Points, in no order, along strands that fork, close into loops and pass close to each other.
Two points are linked if the straight distance between their rows is under 52.6. Some points are linked to none.
z_446: [ 37  -9  -9  38  26 -36   8  -5 -11 -24  14  12  -4 -40]
z_110: [ 24   2   1  43  29 -30  22 -11 -18 -32   5   3  -1 -35]
z_236: [ 32 -24  17  22  -5 -11  14  -2  14 -18  -4 -17  13   1]
z_766: [-18 -12  -5 -22  -7  10  -6  -3 -17   9 -17  14 -13  14]
z_789: [  7 -17  -5 -16  -9 -29 -13   4 -40 -14 -11  20  -9  24]
z_643: [  4  17  36  27  13 -17  43 -21   5 -27  -4 -28   3 -12]
z_464: [-64  55  17 -23  -6  59   9  -1  38   9  -5  -2  27  14]
z_252: [  4 -21 -32 -18  -4   8 -20  -4   5  50   4  10 -21 -31]
z_884: [  9  15  34  39  14 -30  34 -13 -12 -53  -5 -14   6   4]
z_703: [ 61 -35 -21  10 -11 -13 -45  11  23  13  15  12 -12  -4]
z_793: [-18  -8  13 -16 -14  20   6 -12  -1   7 -21  -6   1  13]
z_113: [-40   0 -37 -30  24  28 -17  48  -1  18  16  33 -26  15]
z_419: [ 15  18  16  42  18  -4  42 -24  33  15  11 -41  17 -53]
z_906: [ 26   0  12  26   2   1  28 -16  40  28   7 -45  24 -48]
z_892: [-20  -1 -47 -34  21  -2 -45  39 -37  10  12  34 -45  32]
z_479: [ -5  -7   2 -17  -6  -2  16 -21  -4  37  -9  -7  -4 -42]
z_487: [ 11  15   3  54  38 -25  35 -21 -13 -37   0  -6  -5 -34]
z_78: [ 34  -3  -6   3  -6 -55  -9   6 -53 -41  22  27   8  17]
z_852: [ 43 -10   6  30   0 -33   1   8 -12 -46   8   5  22  10]
z_476: [-51  64  16 -21 -13  51   5 -23  41  24 -13 -17  30   9]
z_809: [-34   3 -43 -33  25   6 -31  51 -23   8  13  36 -38  27]
z_142: [-13  -7 -13 -25  -3   7   3 -19  -6  51  -6   5 -11 -39]
z_548: [-10 -16 -21 -26  -4  -7 -22  12 -34   3 -10  28 -23  26]
z_811: [-12 -11  31   8 -27  15   1   1  12 -25 -23 -26  19  48]
z_618: [ 32 -15   3  21  -3   6  14 -12  36  26   5 -34  19 -39]
z_961: [ 10  -4  11  -9  -7 -46   1   2 -50 -36  -4  21   4  19]
z_251: [  3 -21  17  -1 -22  11  -2   2   3 -13 -19 -11  13  29]
z_109: [ 54 -34 -12  16  -9  -4 -18   3  32  17   8  -7   2 -24]
z_920: [-44   2  27  -6 -24  35  -4   3  11 -24 -23 -10  14  49]
z_413: [-26 -21  -9   1 -14  44 -21  27  17 -12 -12   9  13  42]
z_983: [ -4  14  22  10  13 -20  43 -30   1  11  -2 -19   0 -60]
z_612: [-32  54  27 -16 -21  43   9 -32  42  26 -15 -38  26  14]
z_584: [ 23  -2 -41 -31  -1 -37 -60  19 -51   9  20  29 -37  29]
z_985: [  6 -11  11  -6   4 -16  25 -21  -6  22  -5  -9  -7 -46]
z_690: [ 41 -29  -6  14  -5   4   1  -4  31  18   5 -19  12 -33]
z_917: [-42   6 -26 -25  17  41  -3  44  16  25  18  31  -8   7]
z_837: [  9 -25 -33 -18  -1   4 -26   5  -2  34   1  13 -23  -8]
z_430: [-34  25  12 -24 -10  38  11 -26  14  33 -15 -12  12 -14]
z_994: [-15  24  31  -4 -23  26  21 -27  33  14 -12 -44  20  10]
z_868: [ 41  -7 -25 -18  -8 -50 -50  15 -45  -7  29  30 -20  25]
z_485: [ -1  -5 -38 -35   5 -22 -43  18 -50   7   5  30 -35  28]
z_341: [ -2  26  14  58  40 -15  44 -32   2 -22   2 -26  -7 -42]
z_795: [ -6  29  23  28  24 -23  51 -36   3  -2   2 -25  -8 -61]
z_159: [ 41 -24   5  20 -11 -23  -7  11  -2 -31   1   0  15  16]
z_383: [ 32 -31 -26  -8 -10  -6 -39   9   2  12   5  16 -18   9]
z_857: [-18  11  33  -8 -22  18  19 -24  15   3 -19 -28  10  10]
z_814: [-61  32   8 -22   4  58   9  28  34   9   3  16  24  15]
z_473: [  4 -19 -39  -8  -1  19 -51  34   4   9  10  30 -18  35]
z_641: [-62  14  28 -13 -17  43  -3   4  14 -19 -21  -3  12  42]
z_136: [-55  16 -13 -27  11  48   5  34  18  19  10  27   3   7]
z_569: [ 23   3  16  37   9 -33  20  -1 -19 -57   3  -1  18   7]
z_164: [ 17  -8  29  16  -1  -7  29 -12  11 -15  -8 -24  10  -4]
z_531: [ 43 -10 -16  -6 -14 -51 -33  12 -42 -25  26  27   0  21]

How many points has the smallest loop of links through each point below? Write - if it is on no loop.
z_531: 8
z_136: 15
z_852: 7

A piece is all that can be reached along the links. How many separate loops has the piece of each point below (a circle has one, a figure eight two, a Y none), and how many tips (points with one link)?
z_983: loops 0, tips 2
z_789: loops 2, tips 1
z_236: loops 1, tips 0

Name the points in between on the shortest way along the links from the first point to the second, in order.
z_236; z_569: z_159 z_852
z_868; z_793: z_584 z_485 z_548 z_766
z_857; z_814: z_994 z_612 z_476 z_464
z_164; z_569: z_643 z_884
